Points, in no order, along strands that fork, close into loops and pass close to each other.
In the rows, zero is written as 128.
Points whose rows are less than 94.4 apart are linked; no others are. Some points are linked to none.
suzu: [ 84 180 112 116 150 123 162 156 174 141 149 101 105 153 130 206 148 108
 109 125  91]
kot: [174 178 129  75 130 130  62 109 122 101 139 117 103 137  98 132 144  84
 137 103 149]
Pob: [180 142 151 143  73 154 119 129 182 166 109 133 137 167 156 177 110 142
 154 136  85]
retok: [ 93 115 133 112 101 100 102 101  78  66  83 112 139 152 135 151 108 136
 167 121 166]
Kov: [123 123 141 163  83  90 143 121 164 147 130 143 120 151 157  93 115 159
 172 163 122]
ropem: [128 107 125 143 137  76 114  93 167 151 115  78  75  74 140 142 118 129
 148 125 142]
Kono: [ 99  49 129 169 140 138 166 146 138 164 126 144 135 119 182 100 129 133
 126 148  96]
mupit: [109 110 136 127 131 116 118 113 187 162 122 110 119 114 174 153 125 126
 140 125  90]
kefug: [ 71  66 130 187 129 132 182 125 121 151 111 129 132 117 156  90 116 165
 138 136 104]
Padu: [113 190 126  86 189 111 134 131 111 104 151 154 119 102  84 112 162 112
  98 122 143]
velid: [161 133 134 112 119  95  79 107 129 118 114  78  87 112 118 142 111 103
 168 110 167]
Kabaz: [132 177 136 103 138 111 121  86  88  94 102 112 102 132  67  64 136 148
 133 121 189]
mur: [104  66 128 162 147 133 146 120  97 121  84 106 149  52  67  92 135  93
 110  86 168]
disot: [156 105 123 152 152 167 161 178 126 131 202 139 166 163 123 216 137 102
 100 145 110]
vive: [146 109 150 140 119 116 100 125 184 174 150 159 126 119 144  84 141 110
 155 138 104]
Miz: [140 167 122 102 177 114 113 117 159 152 157 140  84  98 105  93 168  87
 110 112 110]
Sazi: [149 110 158 147 117 153  95 148 106 107 120 193 161 140 101  38 140 162
 112 155 167]
zepi: [143 204 121  91 143 133  92 128 146 100 150 102  75 155 115 154 150  99
 110  97 129]
mek: [120 131 127 156 107 119 124  99 117 137 122 121 123  90  40  52 120 140
 146 115 169]
bitu: [ 84 101 127 125 125  94 118  95  64  69  63 112 136 124 105 134 122 121
 146 107 181]
Muzu: [139 154 128 103 168 127 104 151 173 160 186 166 125  94 111 119 169  78
 113 122 100]
sef: [ 81 186 107 101 113  98 167 121 124 107 102 101 133 191 162 168 137 135
 110 149 106]
ret: [119 161 157 123 150 150 151 131 120 146 130 164 156 118 109  48 137 160
  91 148 127]
zuri: [129 149 129 124 106  90 120 100  94  91 107 134 106 142  88  85 122 156
 169 134 185]
vebaz: [ 98 139 114  95 164 117 124 138 130 120 149 132 133 110 127 170 145  83
 122 103 111]
Gaz: [142 144 115 137 125 134 139 180  85 131 170 143 181 188 144 177 132 135
  62 193 113]
zipe: [136 154 134 129 143 164 132 162 175 152 155 145 131 117 117 217 147 100
 125 107  78]
bolaf: [130  86 126 142 173 143 150 153 148 187 173 185 142  90 135  70 150 100
 104 121 100]
Tiban: [118  91 123 135 108 166 150 147  99 108 107 109 169 159 195 208 109 136
 113 141  85]
Zem: [117 124 109 163 106  63 142 125 152 138 119  86  58  97 163 136  83 181
 174 143 134]
nemag: [ 94  67 121 125 120 114 104  90 126 131 106  86 141  77 171 194 135 153
 128 115 135]
rusa: [ 84 133 112 109 169  84 143  82 136 122  88  69  81  97 147 160 130 121
 128 102 125]
Vidus: [ 86 168 107 106 166  93 162  90 133 116 102  88  78 137 141 132 138 125
 129 105 113]
sunu: [ 90 147 127 113 141 128 136  97  77 101  90 120 146 124  65  71 139 151
 124 104 170]
fad: [ 94 116 107 114 133 146 160 156  88  89 132 112 165 160 173 205 113 114
 112 130 107]
Tofo: [163 166 131 105 167 109 102  95 133 142 138 128  80  98  85  66 162  86
 117 108 148]
Sufar: [123 140 149 167  93 113 156 111 148 155 135 157 133 145 126  55 128 179
 147 164 126]
faz: [128 127 132 141 183 159 199 162 100 118 173 161 159 133  92  92  99 153
  44 174 141]
zazu: [150 135 117 147  89  91 104 154 154 141 129  71  67 109 167 166  85 175
 180 132 145]
boze: [122 165 125 142 140 101 152  84 113 135 127  78  67 124  96  68 122 151
 148 105 158]
bedod: [ 65 143 121 124 148 133 184  97 108 143 115 111 138 124 104  80 132 158
 127 109 123]
ver: [155 150 119 145  92 158 133 160 121 151 131 148 179 183 153 192 139 127
 101 147  74]
digaz: [121 123 121 164  92  78 144 119 145 138 125 131  90 113 135  99  92 164
 185 151 134]
Bulu: [129  71 110 129 147 165 163 168 100 122 131 168 147 146 140  78 136 131
 101 159 134]
lipeg: [ 74 137 126 139 124 131 129 102 138 165 137  88 130  93  47  35 122 146
 125 116 152]
gopi: [118 199 121 122 161 106 163  99 150 125 135  92  62 157 146  97 147 140
 101 107 116]
butus: [109 165 131 102 208 124 161 139  96 114 172 167 146  89  61 106 145 123
  79 112 156]
zipup: [164  97 152 141  91 136  78 116 150 136 122 123 143 109 149 169 106 145
 178 124 120]
pili: [113  75 136 146 100  98  93 111  80  76  73 118 138  85  94 134 118 100
 138 116 199]
vobi: [154 147 134 114 110  98  96 116 140 119 129 111  94 151 134 113 119 129
 174 130 153]
Bapab: [ 80 191 104 118 143  94 184 146 144 135 141 113 133 173 143 177 151 131
  88 154 100]
negel: [154  73 144 147 103 178 102 146 134 142 131 142 165 130 181 156 124 121
 138 136  88]
fol: [ 79 175 111  81 168 116 160  99  69  87  99 125 130 125  87 110 147 134
 112 104 154]
zun: [ 96  85 131 127 129 133 120 121 150 141 114 110 147 105 189 182 122 137
 129 120  96]
lekal: [133 144 109 158  59 100 136 138 107 119 123 168 122 119  87  56  80 189
 173 149 159]
Nor: [178 187 135 109  70 140 113 121 146 122 114 113 130 204 145 161 117 146
 144 142 125]
rabal: [ 88  95 114 144 151 146 147 124  93 130 102  95 164  85  49  68 131 111
 108  78 165]
zop: [135 139 141 143 146 131 135  97 162 190 151 136 104  92  85  34 145 134
 137 125 122]
mup: [166  92 144 113 128 156  56 130 117 133 134 147 159  87 117 147 136  71
 141  99 121]
fuli: [116 119 125 131 160  79 137  76 142 138  96  67  73  75 122 131 130 109
 132 104 145]
Dal: [138  79 111 101 144 179 120 165  68  86 144 139 156 132 142 179 117  94
 124 126 126]
mor: [148 117 138 102 132 103  78  95 132 121 107  91 113  81 109 148 131  74
 144 108 154]
Dami: [169 109 158 145  69 130  81 140 150 141 154 166 155 148 145 103 119 132
 176 155 133]
gipul: [111 118 122  97 163 103 108 109 119 127 109 120 121  81 114 140 145  68
 127 100 132]
muri: [109 121 116 102 180 123 136 159  97  98 186 152 149 122 110 170 145  84
 107 108 143]
Dabo: [166  85 134 113 109 191  89 167  92 110 148 169 168 148 146 119 140  99
 128 148 121]
nabop: [156  94 148 160  62 116  86 142 156 144 146 145 139 112 160 142  88 155
 191 154 121]
kabus: [157 108 159 141  84 126  76 141 129 122 147 192 155 146 127  62 138 140
 147 163 160]
Zuta: [119  97 125 130 186 143 151 161 129 113 216 135 151 136 119 205 135  86
 108 120 130]
pezo: [ 99 124 135 123  89  96 128 105 116  89  96 104 132 166 167 157 101 154
 175 140 141]
Pudav: [169 133 142 128  99 170 111 129 113  94  96 155 161 153 152 206 128 126
 145 107  96]
lanuz: [ 96 131 118 120 180 118 167 116 134 163 139 144 126  89 112  95 147 107
 117 101 104]
Nudu: [160 140 118 136  89 155 121 167  89 139 141 149 186 193 162 162 137 132
  83 180  96]
Fum: [135 109 126 101 133 109  87  85 141 127  97  66 113  66 128 189 133 103
 130 101 150]
Lud: [121  51  91 119 156 163 141 158  67  82  93 146 144 136  99  91 128 124
 119 131 166]
Kile: [197 157 141 116 110 146  93 123 145 119 100  95  81 145 137 192 100 146
 170  84 138]
Zikev: [145 175 128  96 131 158 101 135 121  93 134 139 137 136 106 197 148 100
 141 100 107]
gipiv: [174 182 138 118 111 164 111 128 165 130 122 112  73 162 130 190 116 120
 131  89 108]
Viruv: [143  81 123 134 132 174 133 172 127 141 163 146 160 130 172 163 125  94
 113 138  84]
beg: [138 165 133 109  74 123 127 113 138 107  95  92 132 201 161 177 104 150
 161 138 123]
Bet: [140 111 124 109 114 129  91  86 144 125  96  76 119  89 146 214 124 152
 145 102 135]
ludud: [173 157 141  93 109 130  74 118 149 120 141 131 119 150 124 118 132 111
 159 124 137]
veli: [ 58  62 117 185 128 134 165 116  97 132  96 106 133  94 112  99 108 165
 133 114 127]
div: [168  91 120 147 144 187 149 180 122 123 171 151 157 130 145 217 126 103
 114 133  87]
bavu: [165  67 133 114 131 180  64 156  87 118 143 161 157 107 122 127 138  72
 131 119 131]
Kulog: [129 135 141 107  93 147 102 131  98  93 121 144 171 170 154 139 136 122
 134 136 128]
lezuk: [148 152 134 142 106 109 137 128 212 197 143 133 115 164 169 103 142 126
 119 165  81]
Metug: [194 164 144 128  75 133 104 139 175 154 138 121 123 182 150 132 114 144
 169 150 125]
Vube: [ 98 140 151 156 107 146 150 118 137 156 135 141 152 129 101  32 126 186
 124 151 130]
gifiv: [189 146 137 127 135  91  86 111 135 141 139 115  75 105  91  70 140  89
 149 112 179]
giraf: [117  78 114 151 169 170 192 155 132 184 168 162 149 108 124  56 126 136
  90 128 106]
tene: [154 111 127 141 113 180 142 151 102 102 101 141 165 149 173 227 125 130
 118 119  83]
Keta: [138 141 129 132 146 107 108 118 193 168 135  75  51 127 163 141 112 120
 129  89 116]
Vunaz: [148 197 135 126 118 108 132 138 179 168 141 139 120 169 151 107 150 137
  81 184  92]
Zenav: [155 153 133 115 132 167 105 130 187 155 132 121  83 114 127 193 127 107
 127  92  82]
govi: [115 200 140 113 148 107 160 140 123 125 131 153 148 148 133 115 150 142
  75 175 116]
mekup: [103 118 130 144  98 117 151 133 122 137 113 138 163 180 184 121 135 134
 117 161 104]
medil: [125 115 138 156 118 159 102 138  95  98 114 154 167 122  64  31 129 180
 113 129 168]
dudi: [146 171 124 108 147 114  99 118 166 134 143  93  61 143 137 132 136  98
 120  88 124]
san: [141 116 124 169  83 100 119 121 121 134 128 167 118  96  72  55 104 152
 167 134 158]
gubo: [ 96 137 117 123 152 108 144 113 198 162 117  83  70 122 173 161 124 127
 119 111  86]
tuf: [ 67  78 110 188 103 109 153  96  97 113  84  99 129  67  87 111  90 160
 129 109 150]
simar: [ 75 175 115  88 163 111 178 127  73  78 119 142 148 147 119 134 145 140
  98 125 149]
sapu: [158 174 130 131  85 155 126 139 164 157 124 144 145 177 138 184 135 124
 114 138  73]
biso: [ 77 143 118 107 117 117 155 129 110  98 101 108 157 168 177 185 125 125
 123 126 105]
pupi: [186 131 152 120 101 161  85 114 139 115 110 148 145 136 136 180 120 126
 166 105 107]
misig: [114 151 126 149  79  96 146 110 103  98 115 146 115 146 100  75 102 190
 170 150 169]
sekiz: [130  79 110 140 144 165 121 149  75  94 102 151 159 127  72  53 143 144
 111 118 171]
Doten: [113 154 142 123 201 135 180 154  95  98 183 169 154 114  83 112 126 142
  64 140 157]
tomo: [125 188 121 134 128  99 161 116 178 145 131  92  69 188 172 113 134 142
 104 128 111]
kis: [163 136 134 112 103 129  93 104 138 109  93  81 106 127 143 205  97 163
 176 107 142]
Piga: [130  92 127 126 173 132 115 151 159 179 175 173 138  77 136 111 151  72
 114 111  92]
gis: [139 189 128 117 106 100 143 115 166 135 121 108 105 193 163 114 137 147
 112 162 121]
Vozod: [ 93 105 120 169  98  87 146  98 117 123 103 126 106  94 107 105  90 167
 166 131 144]
rig: [118  41 127 157 127 127 110 131  82  87  73 119 139  68  93 119 133  90
 115 112 188]
Guv: [181 105 151 119 121 147  55 122 164 162 148 148 141  93 120 129 135  81
 158 109 106]
deve: [119  31 116 142 128 164 148 165 116 132 120 148 138 142 171 108 124 123
 130 176 115]
Fir: [104  61 100 104 158 147 136 153  67  86 113 138 141 133 143 142 115 100
 115 124 148]
zut: [138 107 117 129 155 147 176 172 102 130 160 178 157 148 138  97 131 132
  63 178 133]
poku: [149  89 110  90 131 184 119 178  72  85 149 163 163 156 134 138 131  96
 111 159 143]
duker: [113 132 134 128 172 162 173 148 124 167 163 163 161 100  99  57 134 146
  79 123 123]
Ziguv: [ 92 168 118 107 149 111 177 146  88  94 140 147 162 163 142 145 141 135
  81 153 134]
meben: [141  90 121 145 105  90  94 103 184 167 134  86  91  65 155 166 113 156
 155 132 137]
Mub: [116 190 144 104 164 127 153 124 123 126 135 157 132 116 110  80 150 142
  91 146 124]
nivak: [137 133 135 163  97  90 150 126 204 178 137 114  93 155 172 103 115 152
 161 160 103]

A piece is two or more points that can be reached from each other along the links. Count, over all rows, the pieces, the separate loops (a circle has one, a figure eight two, a Y none), the forks (points with three links) and the tips (points with one).
pieces: 4
loops: 2
forks: 6
tips: 10

A fork is a point with three links, a tip a point with one. Leave the first point through the second and follow the links. Name the first fork or tip that comes.
Vozod, tuf: Mub
vobi, ludud: Bet
zipup, nabop: Guv
nivak, lezuk: meben
